Points, in no order, along strands that fork, close into loops and pass close to each other.
(in the rows, 128 means zero)
Two points are linked if the straight distance between their rows is under 114. Some points are linked to none.
J_781: [128  84 138  99  97 128 100 121 100 137 137 107  45 118  86 102 171 130
 128 174 119 151]
J_950: [130 133  82  91  75 101 137 147 116 123 149 131 110  84 142 101 153 134
  85 164 150 147]
J_185: [145 185 146 142 200 123 166 148 121 102 111 122 116 130 167 117 122  58
 111 172  90  91]
J_472: [143  92  85 137  91 166 101  82 123 118  70 148  91 126 147 164 145 116
 124 127 147  97]
J_550: [147 172 109 131 174 118 139 142 140 146  93 160 100 122 129  39 129 100
  76 131  72 167]
J_851: [122 102 101 140 123 146  50 144 106  69 102  88 114 129 102 114 125 121
 151 135 123  90]
J_343: [159 114 158 113 144 128  97 129 160 160 138 126 171 126 139 204 151 147
 114  68 172 120]
J_437: [153  95 115 147  78  74  80 146 142 110  77 170 126 170 165  86 123 125
 113 148 165 143]
J_909: [103 136  89 180  83 123 131 171 117 131 138 209 112 155 193 116 127 127
 123 159 130 113]
J_639: [163  99 116 162 116 106 109 144 109  88 102 168 124 155 191 110 111  91
 124 120 163 119]
J_266: [136 135 115 127  78 138 200 137 128  90 120 137 134 149 123 135  86 201
 153 179 133  65]
J_530: [ 94 124 150  86 119  98  60 111 152 108 130 128 143 138  98  93 174 116
 102 136 121 193]
J_823: [103 158 105  82 153 148 141  98 112  94 125  76 135 144 100 131 169 104
 155 136 154 108]
J_311: [146 103 131 130  86 143 122 112 125 111 105 103 147 139 103 172 114 134
 175 131 144 113]
J_990: [122 162 112 131 136  98 175 162 104 122 102 103 126 114 122  97 206 128
 104 124 153 169]
J_438: [149 136 119 128 120 136 193 159 143 105 108  97 127  96 130 111  72 198
 168 172 131  77]
J_194: [145 101 100 125  68  43  53 138 139 132 100 162 131 178 130 107 111 158
 114 142 153 146]
J_292: [139 113 107  88 126 154  79 126  84  79 134  76  84 137 117 133 112 120
 155 130 125  88]
J_230: [134 119 139  67  79 124 167 101  99 107 123 108 127 147  78 151 120 188
 121 134 148 122]
J_695: [151 139 145  80 179 157 141  86 173 179 126 147 131 137  82  80  58 131
 139 104 105 139]
J_178: [134 152 100 112 139 155 168 135 118 150 153  94  60  97 135 103 185 137
 131 156 137 119]
J_926: [125 109 141 117 109 151  89 109 169 118 131 156 146 181 151 200  92 148
 180 142 132  72]
J_33: [114  67 122 119 117  97  87 152 157 137 123 152 180  97 146 165 142 103
 110 119 143 175]
J_38: [118 181 126  85 113  72 141  97 132 116 117 157 125 173 158 110 162  89
  86 201 104 171]
J_777: [144  98 133 154 153 118  83 100 119 109 121 208 109 200 168 166 143 128
 129  95 153 134]
J_641: [114  96 126 163  93 145 106 138 105 138  81 110 122 149 152 177 115 145
 119  71 130  92]
J_789: [125 161 161 129 153 139 109  77  95  82 137 104 108 161 103  89 180  90
 136 147 108 177]
J_856: [139 113 140 108 105 175  60 130 144 156 136 134 132 131 133 192 163 155
 110  75 147 114]
J_301: [107 175 100 136 168 144 214 134 110 132 135  91 108 101 122 117  84 213
 145 126  82 118]
J_102: [112 110 145 108 158 109 172  56 125 119 107  68  73 135 106 134 157 185
 158 168  98 143]
J_214: [104 132 127  96 125 104 106 105 138 100 118 129 152 128 126 107 190  78
  92 118 145 193]
J_939: [ 84 130 109 100 100  41 145 138 127 157 151 133 151 143 142 105 149 133
  96 136 141 181]
J_916: [150 186 158 100 161 148 207 105 108 118 110  90  73 117 180 129 138 160
 148 158 117 114]
J_223: [135 105 131 145  42 105 127 166 142 171 149 169 126 111 143 126 115 139
 120 153 136 172]
J_338: [172 159 140  89 142 113 208  70 133 150 148 125 140 128 106  90  96 159
  91 110 133 100]
J_784: [106 123 143 136 131 158 153 167 138 109  94  65 108 107 138 137 156 161
 181 160 124 112]
J_235: [157 176 122 182 201 142 180 127 133 116 116 136 103  75 176  74 144 113
 130 169  70 148]
J_362: [130 142  97 138 140 130 157 135 131 129 159 103 157 114 107 116  93 138
 169 121 161  55]
J_273: [ 86 156 147 141 166 129 219 132 129 153 154  94 137 131 125 133  92 182
 138 120  83 108]
J_2: [139  91 189  88 119 114 105 149 140 126 127 100 103 131 123 111 136  80
 127 153 158 175]
J_885: [137 118 118 133 131  98 145 144 115 125 100  81 115  95 103  95 206 124
 152 141 165 166]
J_262: [122 125 188 102 161 137 127 141 142 115 137  88 129 149 163 101 143  65
 139 158 135 165]
J_802: [164  91 115 156 130  86  81 151 155 135 113 196 174 111 144 165 147 102
 110 126 165 140]
J_49: [137 142 135 106 156 108  99 127 141 123 154 120 182 125 151 118 183  73
 102 100 153 174]
J_774: [101 120 132 154 131 125 172 177  81 127 160 101 123 121 130 148 136 106
 181 144 129 154]
J_331: [133 126 128 135  85 151 176 100 127  97  98 159 117 177 141 157  85 168
 177 177 129  75]
J_953: [155 114 142 157 137 146  38  74 122  77 125 170 140 155  86 171  95 145
 134 100 125 104]
J_870: [108 158 142  91 133 130 153 167 120 142 108 131 122 101  83 160 180 106
 120 118 174 116]
J_899: [142 145 109 165 121  91  93 186 125 142 145 233 156 130 147 130 115 139
  88 102 139 110]
J_84: [157 112  99 186 127 134 154 100 161 146  98 179 158 104 129 140 101 103
 144 123 167  90]
J_987: [157 134  89 172  83 132 132 142 113 152 109 130  94 136 120 119 178 143
 160 139 164  78]
J_903: [138 205 118 124 179 185 187  64 142 129 126 134 122 124 117  93 108 131
 122 125  77 119]
J_924: [126 104 156 104  85 136 186 106 174 129 122  95 197 113 123 131  83 179
 118 122 134 136]
J_415: [ 66 122 148 107 124 120  94 132  82 131 166 121  92 158  78 138 155 118
 165 139 104 160]
J_948: [125 126 100 138 119 163 150 131 129 141 104 124 155 113  88 118  36 177
 149 106  82 125]
J_445: [101 129  85 144  62  99 110 172  97 103 124 183  94 169 172 123 121 120
 133 172 121 130]
J_11: [124 142  80 119  64 103  75 121 152  97 139 217 167 155 149 146 141 136
 128 156 160 145]
J_219: [102 111 164  91 154 123  92 129 145 108 131  76 154 158 111 139 121 103
 184 116 154 103]
J_713: [142 109  97 111 108 105  76 176 162 168 163 146 126 141 157 120 165 142
  93 110 155  91]
J_655: [102 161 148 132 125 143 195 121 104 180 172 112 145 144 120 146  96 177
 133 102 117 113]
J_679: [ 93 127 148 135 148  92 185 182  99 125 152 110 119 115 147 104 129  96
 142 152 127 169]
J_458: [101 111 162 125 112 119  56 126 143 101 121 103 117 110  95  68 145 136
  98 142 105 174]
J_347: [121  93 147 137 151  77  96 169 104 156 162 120 168 163 146 139 145 113
 106  83 131 147]
J_592: [143 189 132  80 151 156 209  79 142 138 145 147 131 135 110  95  94 167
 101 141 104 103]
J_524: [142 126 113 121  70 200 171 118 161 139 138 102 136 110 142 159  95 177
 157 145 132  91]
J_515: [126  48 109 153  97 117  64 134 137 121 126 116 161 117 140 152 144 102
 136 123 123 165]
J_462: [109 115 137 154 125 152  83 136 150 132 142 174 159 177 163 198 112 142
 160 103 139  90]
J_982: [129 192 146 112 203 140 162 166 113 114 118 132 112 104 127  81 120  74
  99 146 107 121]
J_127: [100 117 129 148 133 102 195 137  77 117 136  96 120 117 115 174 105 145
 177 135 119 131]
J_561: [110 143 150  90 170 147 169 101 179 150 120  94 173 125 135 103  91 154
  88  86 125  90]
J_499: [127  84 111 143  75 169  62  99 124 129  90 154  80 136 119 163 162 131
 108 127 117 125]
J_440: [120 155 124  59 172 146 142 112 142 145 155 145 115 117 148 139 169  70
  85 145 135 109]
J_259: [115  93 108  95 136 127 135 117  98 152 146 113 124 114 139 190  93 131
 110 104 128 102]
J_70: [114 115 121 148 103 124 183 127 149 126 123  76 177 153 125 114 130 214
 140 130 113  76]
J_76: [137 191 121 144 159  80 181 143 138 137  94 153 128 101 150  66 136 113
  61 159 112 155]
J_288: [ 87  98 135 133 158 129 110  74  93  83 114  70 108 140  71 123 111 160
 135 112  87 121]
J_544: [146  97 103 101 104 105 167 105 118 145 151 135 170 130 135 167  67 177
 112 119 117  92]
J_956: [ 94 126 186  93 119 162  77 138 128 117  91 106 113 124  74 139 153 110
 137 113 146 140]
J_960: [129 185 132 143 155 104 182 135 113 125 113 130 136 127 145  82 194  87
  86 134 143 156]
J_606: [ 71 127 145 137 123 166 135 139 117 151 148 102 145 135 137 173 161 132
 131  86 112 143]
J_345: [ 83 156 162 138 150 155 177 113 131 142 104  85  81 143 160 150 181 156
 148 139  87 158]
J_29: [105 105 110 112  97  24  99 169 136 144 133 148 166 162 136 117 135 138
 115 135 154 146]
J_698: [113 164 125 141 154 111 139 111 128 127 136 133 143 165 169 105 202  84
  84 138  99 137]
J_822: [127  91  87 178 136 150 106 145 154 165 107 184 132  83  99 125  74 113
 130  99  91 131]
J_984: [105 117 146 209  92 113  65 143 124  83 103 180 128 155 110  85 117 133
 136 155 110 153]
J_213: [120 136 143 168 109  97  22 120 104  84 150 183 135 116  83 105 121 132
  79 124 117 133]
J_98: [120 147 128 121 161 102 137 147 149 167 176 170 137 104 152  87 137 107
  61 113 117 156]
J_836: [131 192 165 109 212 121 202 125 131 146 110 112 114 129  87 101  89 122
 122 106 126  90]
J_413: [105 111  91 158  81 135 114 183 141 114  92 144 132 105 143 144 160 131
 119 155 135 117]
J_893: [130 171 138 161 181 143 185 150 140 117  93  96 112  75 185  95 166 136
 129 142 115 169]
J_491: [145  96 161 131 151  88 116 140 106 160 172  87 141 161 149 146 120 116
 135  63 154 142]
J_348: [143  94 145 145 102 101 116 167 130 198 156 179 122 117 125 170 133 111
 138 131 150 135]
J_508: [129  43 103 167 111  96  66 117 135 120  98 113 112 139 130 123 140 110
 128 123 113 138]
J_826: [109 112 147 187  72 130  94 160  95  95 120 163 105 168 110 140 128 114
 181 159 112 161]
J_599: [ 91 118 173  82 135 113 143 120 135  93 129  74 186 169 113 146 101 154
 162 119 133 106]
J_390: [ 99 131 125 139 120 108  82 199 149 144 132 187 168 109 154 145 112 149
  75 105 116 123]
J_132: [130 127 115 130 191 138 198  95 150 151 124 109 109  96 134 121 138  88
 117 144 107 126]
J_825: [135 171 123  80  93 116 159 137 142 153 133 143 109  80 147  94 164 119
  53 155 156 181]
J_767: [131 100  84 160 105 127 147  51 135  84  75 137 133 170 144 114 104 137
 166 128 148  89]
J_788: [144 149 168  86 188 122 168 142 115 151 146 120 123 115 109 113  60 116
 113 103 150  88]
J_502: [127 148 123 102 162 139 151 144 115 107 125  99  58 113 156  93 203 142
 136 168 124 141]
J_651: [108 154 172  91 151 134 197  92 149 127 120 105 122 171 132 150 122 123
 147 167 116 112]
J_593: [165  96 126 170 143 122 106 124 166 126  91 195 154 127 140 163 126  97
 140 107 183  99]
J_888: [123  94  71 198 128 126 139 130 125 107  95  83 135 134 140 141 149 125
 186 138 122 105]
J_647: [149  94 150  78  66 127 154 129 131  91 128 105 181 145 113 126 101 193
 116 144 142 102]
J_645: [152  93  78 158 104 122  69 143 119 131 170 185 137 160 189 166 139 133
 104 115 125 141]
J_5: [141 123  80 147 114 126 145 145  98 151 155  96  79 120 132 117 188 148
 165 140 149 102]
J_828: [112 170 155  97 167 147 149 198 111 135 143 127 117 111 117 104 102  90
 128 124 149 106]
J_902: [125 165 168 105 192 119 153  87 122 128 139 110 165 177 153 142 122  94
 120  82 135  98]
J_42: [144  86 126 125  49 144  50 148 135 123 108 170  84 146 137 129 139 130
  98 148 129 132]
J_528: [139 140  92 107 142 120 201 114 108 126 167  87 145 125 116 118 109 165
 162 130 152  85]
J_958: [118 164 105 150 143 152 162 149 123 153 142 122 142  63  85 131 120 106
 140 120 129 140]
J_247: [104 141 143 159  95 164  87  88  96  79  95 126 106 144  67 144  88 170
 171 140 115 108]
J_335: [ 99 132 125 168 126 163  99  97  96  71 100  70  93 104  64 142 110 178
 150 128  88 116]
J_476: [105 157 160 150 135 178 136 187 157 163 148  95 137  98 147  95 101 120
 115  84 120 144]
J_204: [112 142 151  74 133 117 168 114 109 142 127 113 124 112  86 183 149 105
 128 108 185 118]
J_226: [120 114  77 129 156 150 128 176 163 141 143 138 114  55 118  60 107 110
  89 130 102 141]
J_120: [158 150 112 113 140 179  91 151 149 166 184 157 139  77 134 152 118 134
  99  83 137 106]
J_977: [122 179 187 133 147 162 142 190 166 156 147 145 136 106 130  74 107 113
  99 114 116 178]
J_616: [139 106 130  80 103 129 170 134 134 138 171 170 178 111  99 139  55 178
  97 113 116  92]
J_310: [ 95 103 157 167 144 104 143 202 157 175 121 122 146  98 118 127 123 103
 129 111 146 123]
J_358: [104 111 142 104 160 127 112  55 113 128 117  70 131 161  88 128 158 121
 119 102 106 147]
J_765: [130 114  99 134 110 167 100  48 132  97  78 164  98 168 157 139 128 123
 161 125 147  92]
J_225: [115 114 157  73 160  98 149 101 128 117 155  95 192 181 145 160  92 134
 126 107 128 110]
J_722: [169  60 138 135 121 136  50 128 158 127 152 175 123 162 162 163 125 101
 163 144 143 121]
J_839: [101 135 114 113  86 139 121 145 125 116 143  92  92 140 163  99 173 150
 104 152 103 198]
J_229: [174 118 100 152 135 117 107 177 113 147 175 128 153 101 144 103  97 101
 107  98 158 104]
J_703: [127 142 181  61 111 153 133  96 117  99  93  67 107 157  79 142 135 174
 145 126 147 113]
J_332: [174 184 140 140 129 159 160 113 111 111 116 112  94 127 189 127 175  97
 102 165 115 158]
J_239: [117 136 149 150 101 138 170 132 115 176 139 116 136 156 113 167  86 193
 149 105 135  76]
J_646: [143 101  95 164 115 129  79 127  93  51  93 143 109 149 141 115 122  90
 152 121 145 110]
J_521: [195 183 120 188 163 147 151 114 139 142 102 148 106  90 140 116 161 108
 117 168  62 130]
J_661: [123 137 114 100 123  56 135 155 150 176 173 155 153 113 154 110  89 143
  71 131 133 181]
J_750: [100 147  91 102  48 116  91 146 132 125 167 115 124 157 143 119 147 162
 127 163 111 170]
J_302: [113 175 143 101 201 106 225 122 135 111 108 109 157 124 120  88  97 134
 119 135 129  86]
J_657: [ 93 136 142  66 118  75  63 137 158 113 149 150 163 149 128 136 131 137
 102 138 128 202]
J_650: [130  91 154  93 162 105  40 132 125 116 150 114 131 155  69 131 140 106
 152 113 138 109]
J_6: [119 116 129  88 135 145  78  57 125 115 151  79 138 160 108 158 149 140
 130  60 131 133]
J_118: [127 127 168 120 168 104 169 140 103 135  96  70  99 138 137 130 149 124
 117 121 145 124]
J_993: [154 143 169 106 143 144 180  75 139 155 144  98 163 116 128 137 100 105
 124 103 140 162]
J_162: [104 119 136 109 116 129 107 187 172 143 157 150 179  87 155 145 132 115
  94 116 129 166]
J_876: [163 104 121 143 104 112  65 115  93 140 137 178 123 143  79 182 164 112
 146 108 143 148]
J_988: [142 183 151 126 184 115 183  74 119 146 143 148 165 162 143 148 110  92
 105 123  99  84]
J_663: [136 198 153 155 153 163 181 119 117 178 154 149  98 111 118 100 155 119
 121 135 100 164]
J_905: [163 114 130 107 114 110  76  89  83 126 159 143 148 162  75 183 124 149
 173  86 151 123]
J_644: [105  74 106 123 121  69  84 167  79  95 134 131 117 149 107 130 132  83
 128 149 134 132]
J_864: [113 105 118 218 100 147  70 109 125  81  94 143 105 110 101  87 131 125
 149 143  98 134]
J_4: [123 144 129  53 156 144 114 108 107 113 149 114 111 152 132 125 195  82
 120 132 148 116]
J_452: [119 122  97 119 170 148 139 142 132 146 112 144  92  70 101  66 112 115
  87 114  83 184]
J_153: [103  98 123 142 120 113  64 102 129  83  97 209  84 169 154  90 111 107
  88 132 127 152]
J_386: [126 130 141 174 128 152  34  95 104  96 127 180 121 123  83 147 117 135
 105  98 110 108]
J_783: [119 116 134 128  66  71 112 125 144 136 110  97 109 144  91  75 165 156
 139 164 134 204]
J_873: [181 159 159 125 157 153 167  84 120 160 139 109 126 126 156 119 124  78
  95  93 136 145]
J_850: [142 107 110  92 127 145 157 120 106 121 146  78  98  92 168 128 133 104
  84 126 127 163]
J_559: [163 138 123 124  71 183 133 110 146 153 145 163 132 120 137 190  82 153
 143 115 154  99]
J_612: [137 140 110 127 124 141 125 155 114 117 149 145 132 136 128 146  96  94
 179 136 168  57]
J_354: [194 193 142 160 153 135 163  82 105 141 114 108 129 129 169 128 151  87
  77 120 120 129]
J_667: [162 107  98 147 129 131 161 110 149 149 105 161 179  85  96 157  67 125
 140 103 142  87]
J_814: [156 141 119  94 157 116 216  77 113 130 155  83 115 139 123 108 100 133
 130 125 160  99]
J_46: [168 157 163 128 165 131 170 128 113 111 113 115  61 132 199 116 171 119
 136 191 106 131]
J_171: [106 124  92 211 120 162 165 145 141 131 139 119 150 105 141 140 116 123
 174 133 116 105]
J_297: [157 194 147 123 191 140 220  97 132 118 100 129 103 100 162 145 138 144
 133 167 106  94]
J_48: [ 78 119 131 155 117 153 117 138 141 166 154 143 168 140 153 208 117 141
 149  99 119  94]
J_234: [117 131 126  95 138 132 194  76 135 106 102  64 132 116 125 139 168 189
 147 135 118 129]
J_675: [137 114 151 145 123 114 126 121 114 111  87  56 122 118  77 111 182 129
 171 120 150 170]
J_79: [114 118 152 140 139  85 162 209 144 155 130 121 143  89 123  90 125  99
 106 132 140 158]
J_860: [151 131 119 131 175 144 102 142 153 168 157 162 157  90  95 145 112 127
 122  69 131 114]
J_981: [123 147 143 139 160 172 147 143 158 154 123  73 137  99 132 100 115 143
 114  85 128 106]
J_664: [159  85 160  92 130  99 110 168 113 128 137 106 129 116 123 144 117  81
 146 131 174 157]
J_40: [111 133  68 152 111 104 117 193 161 154 134 162 144  75 114  68 115 124
 106 135 124 126]
J_25: [119 184 158 171 183 157 173 110 133 178 155 153 127 129 155  91 136  92
 112 119  81 158]
J_277: [176 134  97 127  97 182  97 122 140 140 164 154 142  90 155 171 100 132
 126 106 154  93]
J_643: [135  90  92 143  84 116 139  50 131  84  98 140 183 179 127 150 109 166
 153 136 125  96]
J_384: [122  99 157 163 150 158  52  78 127  80  85 204  81 136 126  78 106 111
  98 109 138 142]
J_872: [174 120 108 159  55 131 127 179 134 155 141 172 120  84 145 106 103 120
 105 139 151 145]
J_534: [108 140 117 141 104 153 126 194 143 108 103 105 126  86 131 128 161 119
 148 164 148 125]
J_286: [139 123 105 158 144 145 191 137 135 141 116  88 113  75 133 114  91 201
 157 139 111 102]
J_373: [101 130 169 111 162 168 121  93 126  75 100  47 101 137 129 124 134 125
 164 150  95 164]
J_385: [135 118 162 122 123 144 156 120 139 147 138 100 191 101 140 159  77 139
 128  76 146 139]
J_500: [121 108 142 135  87 136  71 119 112 115 140 114  87 107  64  86 140 145
 110 152 109 154]
J_222: [136 117 157 180 133 130 116 185 156 160 100 131 160 100 112 134  84 105
 153  96 155 101]
J_141: [141 141 138 103 190 151 121 126 157 174 150 143 146 107  86  92  93 106
 130  90 115 149]
J_853: [114 119 129 129  62 148 124  86  86  59  97 125 138 173  86 149  88 203
 152 152 100 110]
J_933: [150 111  92 156 130 110 162 167  78 115  93 106 131  79 131 145 105 107
 138 132 160 124]
J_989: [104  87 129 137 126  57  75 151 109 154 145 145 146 162 119 135 175 143
 110  93 127 154]
J_937: [173  92 151 154  98 146  64 171 148 122 151 157 149 141 179 153 111 104
 157 134 157 133]
J_727: [122 180 172 137 153 147 105  81 112  76 110 105  70 142 109  74 194 130
 126 171  75 189]
J_605: [ 96 107 130 157  91 138 120 158  93 125 151 126  98 149 110 162 152 121
 177 160 117 148]
J_881: [132 122 113 113  73  90  45 147 165 117 148 216 165 155 121 161 153 141
 142 164 137 173]
J_904: [145 102 140 108 124 137  45  67 114 101 142 119 128 154  77 180 102 156
 140  81 130 111]
J_432: [128 104 131  90 175 102 140 153 108 158 145 121 115 106 129 137  99 108
  84  82 131  95]
J_245: [137 178 149 138 175 157 207 124 153 120 102  84 134  61 123  99 146 136
 157 131 143 143]
J_768: [ 98 146 123 107  55 101  44 139 124 122 176 144 130 174 122 104 139 170
 138 140 116 171]
J_95: [140  81 132 137  58  94 120 165 143 149 120 108 104 116 128 103 159 133
 143 175 142 172]
J_57: [146  95  79 109  81 125 116 146  89 119 131 111  84  90 140 140 142 110
 100 146 142 143]
J_607: [130 150  56 113  79  76 100 146 153 125 147 204 157 121 161 140 105 136
 109 165 154 135]
J_720: [ 79 108 119 142 100 139  87 104 128  84 104 222 109 173 173  99 142 114
 129 134 131 172]
J_673: [129 133 180  82 136 136  98 141 113 139 190 146 126 156 124 171 144 107
 137 111 146 151]
J_576: [113 112  81 163  85 110 104 182  99  81 112 122  68 164 146  97 149 145
 154 173 108 115]
J_790: [ 98 116 141 135 119 168 110 136 105  76 115  47  89 110 122 137 138 167
 170 148  97 136]
J_10: [135 118  96 164 146 155 118 129 146 139 106 163 169 102 103 126  33 133
 158  91 101 100]
J_955: [ 79 125 166 145 111 148 138 110 125 161  98  75 102 155 111 154 171 170
 145 107 111 142]
J_285: [132  97 131 118  81 128  13 135 129 116 153 162 106 154 123 131 129 156
 112 140 108 152]
J_450: [120 137 155  85 106 137 148 166 139 167 129 141 106  88 124 136 186 112
  87 131 157 146]
J_603: [148  66 145 119 131 105  25 137 136 105 136 158 105 161  94 143 123  98
 161 150 140  98]
J_525: [153 134 138  54 129 113 135 109 119 123 132 125 158 126  87 185 140 118
 157 106 189 100]
J_597: [163  98 130 154 170 122  96 143 149 148 157 144 173 105 130 195 101 149
 128  79 143 113]
J_9: [116 132 110 172 100 136 160 117 137 148 103 100 142 164 130 149 126 197
 163 115 127  69]
J_376: [189 124 101 171 126 141 153 161  86 144 114 133 104  70 104 124  59 113
 125 104 140 107]
J_90: [174 104 112 158 109 117 112 171 123 148 145  87 142 112 152  86 131 119
 131 105 162 129]
J_64: [ 77 138 139 127 140 130 139 124 127 164 151 113 129 158 162 119 189 115
  89 111  97 158]
J_85: [105 178 115 106 128  55 149 104 135 130 157 131 147 170 169  96 130 108
  98 163 118 190]
J_404: [124 106 139 117 151 128 125  93  90 128 135  75  30 125  91 121 171 162
 145 150  93 142]
J_16: [120 140  43 128  82 108 115 160 139 121 162 147 160  84 150  92 128 129
 112 148 153 145]
J_254: [125 145 119 108 160 148 173 123 110 147 115 106 137 101  82 109  44 161
 118  77  91 139]
J_900: [167 191 120 189 167 142 171  93 144 155 103 132 142 106 118 146 122 113
 136 156  59 101]
J_666: [117  68 109 118 123 122  90 105  82 125 161 122 119 157 141 187  96 121
 148 106 106 121]
J_242: [140 130 103 150 113 164 159 137 124  97 118 151 115 143 153 162  87 110
 173 151 152  60]
J_862: [ 97 102 132  83 144 139 165 112 186 170 134  96 153 127 133 139  99 156
 107 113 112  75]
J_693: [108 103 109 212 109 154 108 105 134  91  76 113 124 136 120 128 149 129
 198 142 119 131]
J_824: [ 80 116 123 107 115 117 108 143 105 128 123  97  98 150 143 109 195 141
  96 132 107 158]
J_172: [136  83 112  83 110 131  47 146 152 148 138 127 108 144 132 160 170 139
 109 103 150 101]
J_886: [126 123 133  61 155 133 168 105 156 156 154 173 172 126  61  99  63 169
 120 108 107 113]
J_47: [149  87 136 136  93 129 103 119 108 163 134 181 113 130 114 212 137 110
 159 127 143 124]
J_246: [153 155 177 145 163 133 137 136 140 130 112 122 121 147 177 141 121  59
 112 185  87  98]
J_583: [133 128 125  87 175 111 139 151 122 164 152 150 105 111 157  86 101  90
  53 105 112 134]
J_289: [133  93 132 129 148 172  72  50 128  73 101 179  73 151 141 118 111 103
 137 107 157 122]
J_340: [112  84  77 127 120 136 120 152 133 145 184 139 136 106 156 136 133  97
 129 147 117 103]
J_237: [117 128  77 186 121 121 135 160 113 135 134 208 135 126 161 137 123  99
 122 120 126  99]
J_379: [128 131 141 100 115 141 228  93 157 113 111  80 161 109 136 120 128 177
 112 148 132 142]
J_192: [104 125 106  90 178 112 156 114 125 118 153  87 164 114 118 137 136  75
 135 122 142  98]
J_412: [141 205 125 159 186 162 167  88 142 152  97 153 136 146  92 102 103 113
 139 136  57 117]
J_308: [163 135  82 195 101 148 158 134 125 132  84 119 102 104 143 126 136 145
 144 118 173  76]
J_353: [165 191 147 134 182 135 218  78 162 118  65 142 140 103 133 105 107 182
 128 168  68 111]
J_668: [107 118  80 121  65  81  76 138 105  86  91 142 111 118  89 111 161 142
 107 151 133 171]
J_401: [118 126 122 101 196 123 112 122 147 129 181 125 186 115 156 122 136  64
 119  97 143 139]
J_766: [163  87 137 121 121 106 148 167  97 123 124  97 123  90 120 163  94  86
 151 136 162 122]
J_26: [128 190 134 102 170  91 118 125 184 166 171 173 165 137 163  59 108 112
  63 119 107 153]
J_951: [142 190 169 163 182 162 145  84 153 186 122 169 156 142 122 113 117  82
 129 108  73 138]
J_800: [135 110 126 145 120 138 109 149 146 154 125  72 132 132 139 107 165 125
 126  97 150 113]
J_322: [108 138 176  77 122 140  95  97 104 105 101  94 103 127  52 160 129 134
 145 112 139 125]
J_241: [117 158 176 127 158 148 126  85 130  80 116 100 132 165 147 125 165  76
 166 156 107 154]

How many points has the smallest loop of links through each point below? Write none if it is on no loop.
J_500 | none
J_241 | none
J_384 | none

A fork is a point with three links, a tip a point with one. Leave the first point through the second and follow the links. Name the first fork or tip that comes.
J_162; J_390 | J_576
J_750; J_768 | J_765
J_440; J_4 | J_530
J_655; J_273 | J_412
J_438; J_286 | J_70
J_988; J_902 | J_937
J_499; J_42 | J_64
J_576; J_445 | J_33
J_292; J_851 | J_29
J_860; J_141 | J_259
